Each row is a point on a landscape with many valleys, with its height.
From any point a ball takes the steepest step (drop divided by distance) to one of its 2 nearest points. It stops when none of these is lower. Distance is the straight distance between rows; heights are no part of it.
q_595 h=6.44: [-12 -11  -5  -6  19  20  19 -12  13   5  -4  -2  -5 -20 -38 -23   5  11
  -1   1 -15   4   0   6  13 -11  -3  11  -2  -3  14  13 -10  -4  17  -5
  -7  -7  13   9  21   6 -22  10  14  12   0  -4  12   0 -26 -12]
q_111 h=1.07: [  0  14  -6   0  -2   3 -11   3  22  -5 -16  -3  14 -13   3 -15   0  -2
  -3   9  17   5   2  -7   0   8 -18   1  18 -24   7   9   7  11   4   2
  -6  -1  17 -18   0   0   4  -6  -1   5  -8  -5  11   3  10   2]
q_791 h=2.77: [ 11  -4  12 -11 -26 -27   3  -8   7  12  -1   0   1   4   9  10 -14   8
  14 -19   4  -8  -6   6  14  13  -1 -17 -10   4 -14  -8  12   9   3  13
  16  -4 -26  11 -12  20  15 -14 -23   6 -10 -14  -9  11 -16  -2]
q_455 h=5.77: [ -2   0  11   2  -2 -23  11 -19   6  15   6  19   7  16   5 -13   3   1
   1 -13   3   3  17  18  -8  12   1   6   5   1  -5 -11  12  31 -10  -2
   4   1  -7 -13  -6   9  13 -27 -13  13  -2  16   9 -10  14  15]
q_775 h=4.11: [ -7 -24   0   6  10   5   4 -20 -34   7  19  23  -5  -2   2  -7   1  -8
 -13  12  -5 -18  25  28   9   5  10  28  10  13   7  -1  12  10 -22   1
 -12   7 -14   2   7  -2  -5 -10   8   0  -3  16  14 -19   0  -1]
q_933 h=6.16: [  4  24   6  13  15  -7  -3   1   4  -5 -10  25  25  14   6 -11  11  11
  -6 -15 -12   7  16  -6  -7   2 -19  19 -10   0  10  -6  -4  28  -8  -6
 -11 -15 -15 -14  -4 -21  21   6  -1  19  -7  10  -4 -15  12  17]
q_924 h=3.92: [  3 -14   2 -15  -5  19  32  -6  -3 -20  14   1 -10  14 -27   8  -5  -2
 -11   0  19  13   0  -5   3  -8  17   9   3   7   5  -9 -20  -3   5 -23
  -5 -14  25  23  17   1 -17   5  -2 -17 -22  18   8  33  -7  13]
q_583 h=0.31: [ 14   0   2  13 -12  -1 -23  19  -2  14 -12 -42  -4 -25  10   0  -3   2
  12  20  12  -7 -15  -2   0 -14   4  -2  -2 -22   8  12  -5 -15  11  20
  -3   7   5 -10 -13   0   0  -9  11  -5  12 -10 -10  -1   4 -17]
q_541 h=1.58: [ -5  10  -6  11   9   4 -10  -3  14  -1 -10 -10   1 -36   4 -16   5 -18
   9  37  15  13   8   2   6  -2 -11   1  29 -20   2  19   2   2   6   6
 -10  -1  29 -17   5  15  -9  -9  10   6   5  -2  18  -7 -12   3]
q_977 h=6.80: [ -1   6 -14 -12   6  15  14 -11  -8   9   2   6   1  16  -1  -9  -3  21
  -9 -10 -12 -14   2  -4  -4  14  -3   0 -18   8   4   0   2   5   4   0
 -10  -5 -11  12  -2 -11   2  15  -4  10  -4  -2   0  -3  -5   0]
q_985 h=4.68: [ -1  -1  -7  -1  12  12   3  -7  -2 -28  11  14 -10   8   3  10  -3 -14
 -19  18  11   0   2   1   2   6  -6   0   9  -2  10   2  14  -2 -10 -19
  -2 -14  27  12   3   9 -10   4  -3 -16  -6  -5  18   3 -11  11]
q_887 h=1.31: [  8   9  11  23  -3  -9 -19  14 -12   0 -12  22  34  -7   5   7  23  -7
  -9   7 -10  -2  14 -13   7 -11 -10  17 -12   4  12  -3   4 -14  -8   3
  -5   5  -9 -21  16  -8   3 -10  12   1  14  20 -13 -11  29  -9]
q_535 h=4.30: [-15  -7  -8  -8   4  13  21 -12  14 -17  19   9 -11  11 -12   9   5  -8
 -18   8   5  13  -8  -9  -2  10   6  16   6   1  13  -6  -5 -13  19 -25
  -9 -25  33  11   4   7 -20  14  -2 -12 -18   4  13  20 -30  11]
q_647 h=2.75: [ -1  -5 -13 -13   7  14  11   7  -5 -11  16  16   2  18   2  23   8  -7
 -27 -11  -3  -9  -9   1 -27  14   4 -19  -1  23  -7   5  -1 -33   0 -22
  -4  -4   1   9  14  -3  -2   7  -8 -24 -12 -26   4  29   3 -14]
q_650 h=6.93: [-14  -1 -11 -25   1  11  -9 -18   7 -21   7  18   7   7   8   5  -5  -8
  -5   2   9  -5  -2 -10   0  28 -12 -24  10   1 -17  -1  13  -9   0   2
  -1  -9   6  12  -8   2  -3  15 -15  -7 -19 -26  21  10  -9   6]
q_894 h=3.31: [-11 -14   9 -35  11  13  -5 -13  -8   3  17  -2  -8   1  -4   3 -20   6
  11   2 -11  -7   4   2   3 -17  14   6   2  15  -4 -12  17  18  17  31
  -8  -1  -2  25  -5  12 -18  14   1  -8  -9   2  26  -9 -17  14]
q_438 h=0.96: [  6  -6  15  23  -2 -22 -22   4 -30  10  -1   2  18 -13   2  15  24 -24
 -12  21  -7   2   8 -17  14 -13   4  18  -8  -2  13   4   4 -21   1  10
  -8   7   0 -13  -2   2  -4 -16   9  -1  21  19  -6 -14  13 -14]
q_291 h=1.97: [ -7  -3   2  20  13  -2  -9  -1  -6  -2  -3 -13  -9 -27  -4 -14   1 -18
  -6  20   8  -4  12  16   9 -16   3  14  21  -9  12  14   7  -7  -1  -4
  -1   4  12 -13   7   7 -17 -18  19  -6  19  -5   8  -8  -1 -18]
q_246 h=5.52: [  1  -5  13   6 -20 -12 -22  -6 -15  12   2 -26  -8 -20   9  -9  -3 -27
  12  25  21  11  -4  14  11   1  16   0  19 -26 -13  -3  -8  15 -11  17
  -3   8   4  -8 -15  -3   3 -22  -3   9   6  13   4 -11   2   3]
q_484 h=4.15: [  0 -22   0 -13 -10  -7  22 -27   4  22   4 -17   6   9 -29 -12  -3  18
  10  -6  -6   6  -6  11   9  14   2  -5 -17  -5 -16  -4 -19   6  10  10
  -3 -14 -30  12 -11   4   1  12  -8  31  -3   5  -8  -3 -18  11]
q_42 h=3.72: [ 17 -12   4 -17   9   7  -1  10  -6  -8   5 -24  -4   6 -11  19  -6  -5
 -15   6   4   2 -16  -5   0  -3  10 -10  -3  -8   7   1   3   2  13   8
  -3  -7  11  14 -14   7 -11  11 -12 -14  -5 -15  18  20  -9   0]
q_344 h=3.86: [ -7 -22   9 -13  11  11  -3 -16 -33  13  13   4  -9  -3   5  -3 -11   4
   4   9   0 -18  11  12   9  -6  21  15   0  14   0  -2   9  12  -2  21
 -20   0 -18  14   4   5 -12   1  11   1  -5   5  20 -15 -16   7]
q_309 h=4.64: [ -4 -12  -2  -5  -8  12  16 -12   2  11 -13 -23  -7  -5 -22 -24   6  16
  12   7   3   5 -11   7  12   0   6  -3 -14  -7  -6  -6 -30  -4   4   7
  -7  -7  -4  10   6  -6  -9  18   6  21  -3  17 -13   1 -12  13]
q_495 h=2.20: [ 13  -6   4   1 -14   8  18   9   6   7   7   3 -23  10  14   6   1  19
  20 -18   4  -3  -4  15 -10  -9  11 -18 -16  22 -11 -11 -12 -18  -8  -6
  28  18  -7  -7  25   6   7  -5   6 -14  16  10 -24  11   9   2]
q_375 h=2.04: [ -1  -6   4 -11 -32 -24  -6 -21  24   5  -4  -1  17 -14   4  -6  -6   8
  14  -6  15  -2   6  14  22  15 -21 -16   4  -3 -24  -2   2   1   2  16
   4  -7 -35   4 -14   3  11 -11 -24  20  -6 -16 -14  10 -18  -2]
q_806 h=5.80: [ 22   9 -16  15  11   6   3  12  -5 -12 -14   5  10  11 -16 -18  -4   5
 -16 -21 -11  -1  13   2  14 -12  -7  17  -3  -5  24  18   2   8  -5 -29
   0 -10  -5   7  21 -21  -3   4  18  16  -2 -16 -17  -6  -4 -20]
q_240 h=4.96: [ 13   0   3   4  24   1 -14  23 -16 -21  -4  -8 -13   1   7  33   5 -18
  -5   4 -14   8  -9 -21  -8 -19 -12 -11 -10  -2  -1   0   4  -4  -4   0
  -2   6  16  14 -11   8  -8  12  -6 -29   9  -3   5  -1 -11   2]
q_624 h=0.65: [  8  -1  18  12 -10 -18 -32   9 -13   5 -11 -18  13 -22   6  12   8 -18
   4  15   3   2  -5 -16   3 -10  -1   9  -2 -22   7   4   5  -4   1  21
  -3   8   2 -15 -23   3   9 -18   0 -11  13   9   4 -12  17 -11]
q_380 h=2.71: [-10  -3   4 -29   0  -1  14 -26   8   5  19  -9 -11   6 -17   2 -16   3
   5  -4  -9   3  -8   1   2  -5   5   2   9   2  -8 -16  11  25  18  12
   9  -5  15  13 -12   8  -9   1 -10  -1 -13   6  16  -1 -11  10]
q_582 h=6.51: [  7  -6  -8 -17   2  23   5   4  -6  -3 -15 -12  -1  12 -13  -6  -7  24
   2   2  -5 -15 -16  -9  10   5  -4 -13 -24   2   2   6  -7 -19  -1   0
  -7  -5 -17  24  12  -7  -3  33   5   7  -5 -20  -4   6  -8  -1]
q_432 h=3.49: [ 14  -6   9  -4 -24 -14  17 -15  12  31   1  -7   0  14 -11  -6 -15  25
  21 -14  -8  -7  -2   5  11   1  -6  -5 -22  11 -15 -10   1  18   1  14
   6 -12 -25  20  -1  13  10   2 -11  12 -11  -6 -16  -6 -20   4]
q_657 h=2.31: [ -3   5  -5  16   9   7  -3  -1   5 -11   1   4 -10 -21 -12 -10 -18 -16
 -13  -1   4   7  23  16  16 -24  -4  26  31  -5  15   5   9  11  -6 -15
  14  -3  19  -3  17   0 -15 -15  20 -12   8  -9   7   3   8 -31]
q_953 h=4.97: [ 11  -8  -5   3   7   8 -17   2  -3 -30  -5   3 -10  -1   2   3  -9 -21
  -2  28  20  -9   5   7  10   2  -2  -9  23 -12  -4   1  17  -8 -24  -6
   0   6  15   6   4   4  -7  -2  -4 -16  -7 -21  20  -6   4   7]
q_649 h=6.79: [-27  -7 -15 -13  10  22  15 -13  24   6   0   4   2  -6 -25 -19  12  11
  -1  -8 -27  13  -8  -4  -4  13 -21  12  -5 -10  14  11  -6   2  21  -4
 -11 -14  15   6   5  -5  -4  18  -3  21 -21  -5   4 -13 -33  -5]
q_389 h=2.65: [  5  -1  -5   5  -9  14  14   6  -1   4  10  15  -5   3  11  -2  -1  14
   8 -20  -3   2  12  10 -20 -14   4   5  -7  11   5 -10  -5   1   0  -1
  25  13   1 -16  14 -11   9 -14   4 -12  15  20 -23  11  20 -10]
q_416 h=2.24: [-16  -9  -8  -6  -1   8   1  -9  -8   6   4  17  -4  -9  20  -9   5  14
  10   3   7 -21   4  22   5  14   8 -13   7  20 -12 -11  -2 -19  -4  10
  -5  10  -2  -5  10  -3 -10  -3   9   7   0   7  -4   2   3   5]
q_127 h=3.75: [ -1 -21 -11   4  -1  13  18 -11 -22  -7  27  38   4   5  -3   3   0  -5
 -16   0   3  -9  25  31  -4   5  14  15  13  12  10  -9   5   8 -10 -11
   6   4   0  -6  14  -7  -2 -12  -2  -9 -13  17   5   7  13  -6]
q_401 h=6.49: [-10  20   0  -2   6   2  13 -12   1  19  14  17  -1  17   7  -1  -3  27
   6 -26 -20 -15  12  -7 -18   8  -3  -3 -20  31  -8  -8   5  15   3   8
  -1   1 -20  10  -7  -4  15   6  -6   5   7  -1  -5 -15   3   0]
q_385 h=2.32: [-13   5 -18 -13   7  14   5  -7  11  -9  13  17  10   6  -9  -3  -2  -9
 -19 -15  -2 -14   1  12 -15   1   0 -14   0  13  -2   9  17 -31  12 -13
  -3 -11  -2   4  23  -4  -3  -1   2 -14  -6 -38   8  23   6 -31]
q_4 h=1.19: [  1  16  15   6   0 -18  -9   0   5  -9  -5  13  21   2  -4   6   9  -7
  -7 -15  -4  12   9  -7   0  -3  -9  16   9 -12   9 -10   9  28  -1   1
  10   3  12 -18 -15  -3   8 -18  -6  -7  -6  21  11  -1  25   1]
q_78 h=4.73: [  8   8   7   9  10   1 -10  23 -10  -3  -3  -9  -2  -9   0  33   5   1
   0  -7 -23  -9  -2 -20 -11 -18  -7  -3 -20   0  10   2   8  -6   6  14
   5  12   2   6 -13   1   3   0   1 -26  19   2  -4  -1   6 -22]
q_903 h=5.35: [ -3   0  -1   5  -5  -4   9 -18   0  21   3 -23   1 -24   2 -18  10 -14
   8  23   9  11   2  21   8  11  14   9  17 -14  -5  -5 -18  13   8  13
  -6   6  12 -13  -8   4  -9 -13  -2  25   2  23   0  -7  -8   4]
q_314 h=3.44: [ 14 -39   1   3  -9   5   3   6 -29 -14  15  17   1   8 -12  22  -2 -19
 -17   3   8  -6   2  26  14   4  27  12  12  11   5 -12  -8  -8 -17 -17
  12  20 -10  -1   9  -9   0 -14  -9 -14 -13  15  -3  12  26  -9]
q_167 h=3.10: [  3   2  10   1  -9  10  16  -5  -1  23  10   1  -6   4  -3  -6  -7  24
   1 -26 -11 -10  16   9  -6 -17   7  29   0  10  16  -9   3  26   8   9
   8   9  -9  -7   1 -13  12 -15   4  -2  -2  14 -18   2  13 -23]
q_830 h=0.44: [  5   7  -2   0 -13  -5   3  -1  17  -4  -9  -7   7   2   8 -22  -2   4
   5  -6  19  -2  -6  10  -1  10  -1 -12   4 -12  -2 -10  -5   7  -3  -4
   6   3   5 -14  -1  -6   5 -12  -7  10  -4   2 -11   8  19  -1]
q_819 h=1.55: [ 19  15   5  15  -5 -10 -15  12 -11 -15 -21 -10  -3   3   9   7   5 -17
  13   2   7  16 -12 -14   5 -14  -5  -1 -11 -12 -12  -1 -13  -4 -21 -10
  11  10  10  -1  -3  -7   4  -5   0 -12   5  15 -17 -18  14  10]
q_50 h=6.61: [  8  11  13   8 -17 -17   4 -12  -6  27  -1   0 -20   7   9 -12  -6   1
  23   7   4  11   2   5  -1  -9   1  -1  -9  -8 -17  -1   1  22 -20   5
   3  -6   4   5   7  11  13 -17  -1   6   0  13 -11 -21  -9  16]
q_951 h=5.97: [  9   9  -2  32  -3 -30  20   5   6  15   9   5   4  23  -5  -6  20  11
  10 -16  -8  20  15 -20 -17  -2   0   9 -13   7   7   4  -7  17   8 -10
  13 -13 -10  -4 -16   5  11  -7  -2  14  11  27 -20  -7  -7  19]
q_948 h=1.02: [-28   2  -1 -10  -9   7  -9   6  27  -7 -10   2  -6 -14  21  -2   8  -9
   4  27  20  12 -17 -16 -15  12 -10 -18  15 -12 -16   1 -15 -21  -1  -2
  -8  -5  18 -16   3   7  -2  16   1  -3   9   1   3  13   1  27]
q_772 h=5.25: [ 12  -6 -10  21  11  -8 -13   6  -9 -24 -18 -13   5   2 -15  -9  -6 -23
 -18  17  11  -3   0  10  24   1   0   8  17 -16   8  16  11  -7 -19 -25
   0   3   1   5   5  -5  -6  -6  -1   4   2 -19   5  -9   9  -6]
q_993 h=5.70: [ -8  15 -11  13  12 -23  22   5   2  13  15 -10   2  13  -8  21   9   5
  -6 -15 -16  15   2 -32 -26  11   4   4  -4   8  11  12  -9  10  25  -7
   4  -6  -2   5 -32   3   3   9  -7  12  12  16  -8   0  -9  14]
q_400 h=4.60: [ 15   7  14   0  -6 -13 -17  11  -9  -1  -1  -7 -24   1  25  20   1  -3
  30 -12   3   3 -12  -2  -6  -9   9 -26 -25  10 -27  -5  -7 -16 -12  11
  11  12 -10  -1  -2  12  16   2  -1 -13  17  -7 -11  -9  -1   5]
q_332 h=4.35: [ 25 -12  12  -2  -2 -21   1  12  -8  -8  -1  -4 -16  17   9  26   5 -11
  11 -20   4   3 -16   8   1   9  10 -27 -16  10 -19 -13  -5 -10 -12 -11
  17  17 -11  -2  -9  15  13  -6 -19  -9   7  -3  -5   7   6   3]
q_847 h=4.85: [ -4   0   7 -10  -5   3  -9   1 -11  12   9 -12 -24  -6  24   1  -1  17
  22  -6   5  -1 -11   3  -5  -8  15 -24 -18  18 -23  -6 -14 -28   7  27
   7   2  -4   1   6   5  -1  11   5  -4  17  -4 -12   2 -10  10]
q_215 h=3.52: [ 15  -9 -13   4   6  19  21  12 -10 -14   3   7   1  10 -20  13 -10  -8
 -20  -8   9  14   5   1   2 -15   7  11   5   4  12   9  -6  -7   1 -36
   6 -13  14  11  22  -3 -13   0  15 -19 -14   5  -2  27  -5  -7]
q_121 h=3.15: [  7 -11 -18  12  14   7  15  16 -12 -24   1  16   5  19  -5  26  10 -14
 -27  -2  -5  18  -4  -4 -13  -3  -2  -2   4  16   9   9  -2 -30  -5 -48
  -2 -10   5   1  14  -6  -7   8   0 -21  -1 -15  -8  18  -3  -7]
q_81 h=2.70: [ -1  -1  -1  14 -10   2 -10  12  14 -10 -15  -3  -2 -20   5 -17  -1 -12
   0   4  14  -8  14  14   9  -9   0  16  34 -20  15  -6   6  15 -11  -2
   5  14  19  -6  17  -9  -8 -28  13  -7 -13  -9   4  11  24 -31]
q_430 h=5.51: [ 20   2  -7  16  -1  -2 -10  18  -9 -26 -24  -1  13  12  -9  -7  -3 -16
 -12  -4  -4  -2   7   2  20  -8  -5  20   9 -18  18   5   4   8 -23 -23
  11   7  -8  10  19 -20  -5  -7   6   0 -14 -13 -13  -8  15 -26]
q_216 h=1.22: [ -3  16  -3  10  14   7  -1  13  -4  -6  -5  28  17   1   2   3   5   6
  -4 -12 -27   2  25 -11  -8 -16 -22  17  -6   8  19   6  15   8  -2  -7
   3  -4   2  -8   9 -11   4  -2  16 -12   8   7  -4  -5   6 -17]
q_784 h=1.64: [ -3  24   4  -3  -2 -22   9  -1  14  -3   3  -9   7   3  -9  11  -8  -8
   0 -12  -6  21   0 -18  -4  -2 -10  11  16  -8   4   0  16  35  14  -6
   9  -5  25  -6 -26   4   8 -11  -9  -3  -4  15  12  -6   3  11]
q_447 h=4.12: [ -6  10   4 -16  -5 -11   2  -4   4  28  16 -26   3  -2  -3  14 -13  16
   4  -8 -23 -10  -5 -14 -15   5   8  -2 -11  14  -4   5   1  12  32  30
  -1  -3 -19   6 -31   3   9  11 -11  14  12  -7   2  -7  -7  -9]
q_664 h=1.08: [ 11  -4  15  18 -21 -24  -5  13  13   4  -3   2  16   5  10 -10   5   5
   9  -5  14  -4  -8  18  -3  16   7 -20  -7   6  -9  -2 -10 -12  -9  -9
   9   5 -18 -25  -4   2  19 -18 -12  16   5   3 -12   4  27   8]
q_487 h=3.07: [ -3  -6  -2   4  -8   7   4  -9  17   3   0  -8   0 -22 -18 -15   9 -13
 -14   4  10  -8   9  23  21   4  14  15  30 -14  20  -8   4  18   3   0
  -3   3  19   0  13  -1 -12 -23   3   6 -20 -13  15  13   5 -33]
q_683 h=1.44: [ -8  11  -4   9   1   1 -22  18  25  -5 -13  13   7 -12  23   2  13  -3
 -17  14  16  10 -22  -3 -17   7 -10 -11  12 -15 -12   5  -6 -15  -9  -9
   3   1  -6 -30   0  -1   7   8   8  -5  -5   5   5   6  26  34]
q_207 h=5.44: [-11  29  -5  16   6  -3   0  20  13   2  -6  -2   6   6   6  11  -2  10
   2 -13 -19  14  -1 -44 -14   1 -14   4 -10   5  10  13  -2   9  14 -13
 -10 -13  10   1 -20  -5   5  18  12   3   7  14  -9  -8 -16   7]
q_174 h=5.18: [  4  11  -3  19  21  -8 -10  23  -6 -12 -13  -9   7   5  -6  27   1 -15
  -7  -1 -16  13  -3 -40  -1  -4 -18  -3  -8  -8  10  13   3  -2   0 -10
  -7  -8  12   9 -24   3  -6  16  10  -9  11   2  -1  -7 -21  -1]
q_350 h=6.12: [  4   3  -6   0  10  15   7   0   2  11 -13  -8  -7  -9 -22 -24  -9  13
  -9  -5  -4 -11   7   5  19 -14  -5  18  -2  -6  18  13   4   4   5  -3
 -10  -4  -3   7  21  -2  -9   5  16  12   1 -13  -4  -8  -9 -21]
q_723 h=6.29: [ 23   3   8  26 -16 -19  18   8  -3   9  -2  13 -13  24   3   0  15   3
  17 -10  -9  11  12  -4  -5  -5   0   2 -21   2  -1  -2  -4  17 -19 -12
  19   3  -2   6  15  10  15 -14  -2  -2  -1  28 -19 -12  -5  18]
q_251 h=1.57: [-32  -4  -5 -11  -1   8  -8  -4  26  -4  -3  21   0 -24  23 -11  13   9
  11  11  11  -7  -4   6 -13  14  -8 -26  17  11 -16 -10  -6 -25   2  11
   0   2  19 -14   9   7 -13   3   9  -2  -1   0  11  14  11   9]
q_483 h=3.41: [ 10 -15   1  -2  -3   1   3  -1  -6   1   3 -22   2  -9 -15   1  -3  -9
 -15   7  17 -11  -7  15  16  11  19   6  12 -15  15   0  -2   4   7   0
  -1   2   8   1  -4   0 -11  -7  -4  -1 -11  -3  13  14   3 -13]
q_511 h=5.14: [  6   0   3  -8  -6  17 -18  13  -9   8  -4 -17 -10 -13  22   8 -10  27
  19  -5   3 -24 -10  -7   2 -12  10 -10 -15  17  -4  -1  -4 -27   7  24
   3  10 -19  11   5  -2  -2  13  15 -13   6 -21 -13   4  -6 -13]
q_621 h=3.50: [  0  -1  13  -1   0  -7   8  -8  -5  30   6 -28  -6  -7 -12  -5  -7   9
  -2  -6 -10  -5   6   0   6  -7   9  41   8  -1  22   2   0  33  16  17
  -4  11  -7  -3 -15  -1   3 -14   3  12 -11  16  -1 -14   4 -15]
q_268 h=5.67: [ -1   2   9   7 -11 -11 -20 -15 -31  19  -2 -14   0  -7   6  -7  -4 -15
   4  16   3  11   6   3  10  -2   3  26   6 -19  -2   2  -3  24 -15  14
 -17   1  -9   1 -18 -13  11 -16  -2  14  -3  10   3 -34   0  -2]
q_636 h=3.80: [  9   2   3 -13  -1  -5   3   0  -7  22   6 -40   5 -10 -13   8 -11   6
   3   5 -14   0  -9  -8   1  -6  12  16  -6 -12  12  12  -2  21  30  25
  -9   0 -10   4 -22   4   0   6  -1  14   4   5   5  -8 -12  -4]
q_557 h=1.29: [ -3   0   7 -17 -23 -12 -14 -17  21   3   2  -6  -4 -11   9  -5 -10  -1
  26   9  12   9   0  -3   8  -1 -17 -26   8 -11 -38  -1   2   0   0  25
   2  -3 -12  -3 -13   8   5  -4  -8   8   7  -7  -8   7 -18  10]
q_644 h=6.46: [-13  29   0  11   7   0  -1   7  11 -13 -14  23  17  13   7   4   4  -1
 -11  -8  -7  12  -5 -24 -16  15 -14  -7 -13  -5  -2   2  -7  16 -13 -19
 -13 -11 -25  -5 -10 -11  24  22  -7   6   0   6  -1  -8   3  28]
q_315 h=1.12: [  8   1  -2  -6   0   4  -8   9 -20 -18 -12 -10 -26  10  17   5  -3 -18
  13  18  14  17 -23  -3   2  -4   4 -16  -2  -7 -19  -1 -11 -13 -22  -8
  -3   7  11   3   1  -5   2  14  -4  -9   4   1 -14  -7  -9  30]
q_552 h=3.16: [ 10 -37   1  -5   9   8   7   7 -34 -17  19   9  -9  13 -14  14  -4  -4
 -14  20  10 -12   4  31  15   9  27   3   9  22  -1   1 -13 -13 -21 -10
  -8   8  -5   6  12   0  -9   2  -6  -2  -7  11   7  14   7  19]
q_756 h=2.78: [  0 -24 -10  -6   5  14   2   9 -24  -8   3  11  -8   4   9  13  -4   7
   8  10   6 -16  -5  30   6   1  18  -8   9  26  -5  -4  -7 -29 -19  -5
  -1  22  -7   0  24  -8  -7   0  11  -6   2   4  -9  11  10   6]
q_585 h=0.58: [  6  34  13   8  11  -1 -16  15   6 -20 -17  27  20   6  -3  10   4  -3
   5 -16 -18  10  16 -25   8 -21 -28  19   5  -5  11 -11   9  25 -11  -1
   7   3   9  -6   5 -10   3   0  11 -14 -12  11  -1  -7  15  -7]
q_975 h=1.94: [ -4  12  -6   1   8   7 -17  10  16 -10 -12  25  21  -2  20 -16   6  13
  -8   6   9 -10  -5   8 -10  14 -14  -7   7  -4  -4   1   1  -4 -11  -6
  -7  -2 -19 -22  14 -16  13   7   6  13 -15 -10   8  -3  28  17]
q_741 h=1.63: [  3  -2   3  16 -20  -8  10  13  24   4   0  -3   0  13  18  -9  10  20
  12  -6  11  -6 -13  12 -15  13   9 -31 -13  23 -11  -5 -15 -27  -3 -10
  18   2  -6 -15  16   2   6  -3  -4   9   9  -5 -27  15  17   9]
q_956 h=6.41: [-10  10  15  -6   1 -27 -13  -6  -1   6   9  16   6  -2  19  20  -3   0
   6 -24  -5  -8   8  -5 -12  14   5 -17  -8  14 -21  -1   4   4   0  15
   7   7 -23  -5 -22  18  21  -6 -13   1  14   1  15  -5   8  10]
q_813 h=1.77: [ 13   4   7  18 -10  -8  -8   7 -18  -3  -3   4   7   7   8  11  18  -2
   8  -6  -6  -3  -1  -2  -1  -8   3   0 -23   8  -2 -10  -9 -18 -12   0
   6  18 -11 -10  -2 -10  12  -4  -2  -5  18  17 -19 -15  23  -2]
q_101 h=5.43: [ -7   0   7 -15  11  14 -22  18 -11  17   3 -18 -12 -10   8   2  -6  15
   5   7 -12 -11  -4 -11 -13 -17   9 -12 -17   8  -4  14   6 -21  18  35
  -7  -5  -8  10  -1   9 -11  20  12 -13  16 -22   8   1 -20 -10]
q_29 h=4.04: [ 16 -14  12 -19   0   1  13   1  -7  -3   4 -14 -13  12  -6  11  -7   7
   2 -14  13  -2 -17   3   5  -1  18 -18 -12   6 -10 -14 -11  -8   4   1
  11   9  -2  10   0   5  -7   5  -9  -9   1  -1  -3  22   2   9]
q_908 h=4.44: [ -3   8   7  -8   7  -5   2  11  -7   9  13 -11   0   2  -6  29  -8  13
  -6 -20 -20 -20  -6 -15 -11   0  10  -5 -12   7  11   2  14  10  18  17
   1   7 -11  10 -30  -4  10   2  -7 -12   2  -7   9   3   4 -23]
q_219 h=5.69: [  1  -2  -5  -4  23  12 -11   6 -10  -4  -7 -16 -14  -5  -5 -11 -10   1
  -3  11   0 -12  -9   1   3 -18   3 -13  -4   0  -2  14  11 -32   4   8
  -7   3 -12   7   7   4 -12  20  11  -3  26 -37   3   0  -8  -9]
q_242 h=6.66: [ -9   5   0 -11   6  -2  -9 -11  -3  -8   9  18  11   1  12   8   0  -2
  -7  -4  -1  -8   4  -2  -7  21  -6  -8   4   4  -6   1  12  10  -4   7
  -5   3  -2  -5 -14   4   7  -1 -12  -4   0   0  27  -3  12   9]
q_386 h=1.78: [-14   9 -12   1  19  10   3   8   1  -8   2  26   9  -1   4   0  -1   3
 -14 -10 -16  -5  15   1 -21 -10 -13  -4  -5  14  11  14  17 -16  -3 -16
   7  -1  -6  -8  17  -2   4   2  10 -14  19 -20   3   5  14 -25]
q_668 h=5.89: [  7  17  10  20  -6 -15 -11  -7 -15  12 -12   4  17   7   3 -18   4  -2
   2  -6  -2  10  16   3   8  -3  -8  29  -7  -8  -3  -6  -9  24 -19   0
 -12  -5 -12  -4  -8 -15  16  -7  -4  18  -2  19 -11 -32  13   8]
q_244 h=6.20: [  3  -5 -18  -8   1  19  -3   8  18 -14 -23 -15  -8   5 -10 -11  -9  11
   4  11   3  -7 -23 -16   2  -8 -13 -19  -5 -18   0   4   0 -33   2  -6
   4   4   5  21  17  -5  -9  24   7  -3 -11 -34  -6  10  -8 -13]
q_902 h=5.39: [-19  -4   0  -7   7  -5  22 -34  10  16  18  14 -11   0   7 -18   3  -1
   9   7   4   4  10  18  -6   9   3   5  15   9 -11 -18   1  18   1   8
  -1   1  15  -6   0  12 -11 -15  -6  13   0  24  11 -11  -4  20]
q_269 h=2.14: [-18  15  -5 -18  -4   0  20 -10  27   0  10 -12  -2   4 -14  -1  -2  -2
  -2  -8 -10  19 -13 -20  -4   2  -8   8   9  -5   5  -1  11  18  32  -5
   5 -13  34   0 -12  -2  -4   5  -8   3 -18   7   5   2 -16   1]
q_187 h=7.22: [-31  -2 -15 -22   1  17  -5  -8  18 -17  -1  17   0   7  -1  -4   1 -14
 -10  20  -6   5  -4 -28  -7  21 -22  -7   4 -11  -3  11  11  -8  -2 -12
 -17 -17   8  11  -1   2   1  32 -11   2  -4 -24  17   2 -25  11]
q_211 h=6.13: [ -3   5  11   5  -4 -19   0 -10   1  13   9  25  15  13  15  -6   5  14
   1 -23  -3 -11  13   9  -9  22   3  -3 -11  21  -9  -7   3   8  -4   3
   0   2 -36 -11 -14  -1  24 -11 -13  17   5   1   1  -9  15   7]
q_561 h=0.72: [  5  -2  -2 -12 -19   2 -17   3  18   1  -7 -31  -3 -20   6  -2  -8  -8
  18  21  18   3 -13  -6   0  -3  -7 -22  11 -25 -15   0  -4  -5  11  28
   1   6  11  -8 -18   2  -4   0  -3   2   8  -8  -4  13  -3  -2]
q_87 h=7.08: [-32  -3 -20  -7   2  14   3  -8  32 -14  -6  16   8  -2 -13 -20  13 -10
 -11   1  -6  15  -9 -15   0  20 -17   3   3 -18  13  14   1 -11  12 -24
 -17 -23  16  -1  12  -1  -4  20  -6  16 -10 -25   5  -1 -32   0]
q_962 h=5.93: [  2 -17  -9  -3   6   7  -4  11   5  -7 -12 -18  -8 -11  -5  -4   0   1
  -1  23  11 -10 -18   9   5  -8   5 -19   8  -6  -1   1  -2 -29   1   3
  -3   4  14   6  12   5 -22   8   9  -4   2 -20   1  19  -4  -6]
q_851 h=5.03: [-12  -2 -11  -4   5   8  24 -22   8  11   4  -4  -8   2  -5 -23   7   2
   0   5   1  10   0   8   4  10   2   9   4  -3   1  -9 -14  12   9  -2
  -4  -5  15   3   5  -1 -15   7   1  18  -9  23  -6  -3 -15  14]

Two balls start at each pair of points below. Name the first point that both come to, or write -.
q_962 and q_240: q_830
q_644 and q_951: q_207
q_595 and q_344: q_585
q_933 and q_723: -

For each start below, name the point where the ball stops.
q_455: q_583
q_582: q_830
q_87: q_585
q_993: q_830
q_42: q_830
q_535: q_585
q_621: q_830
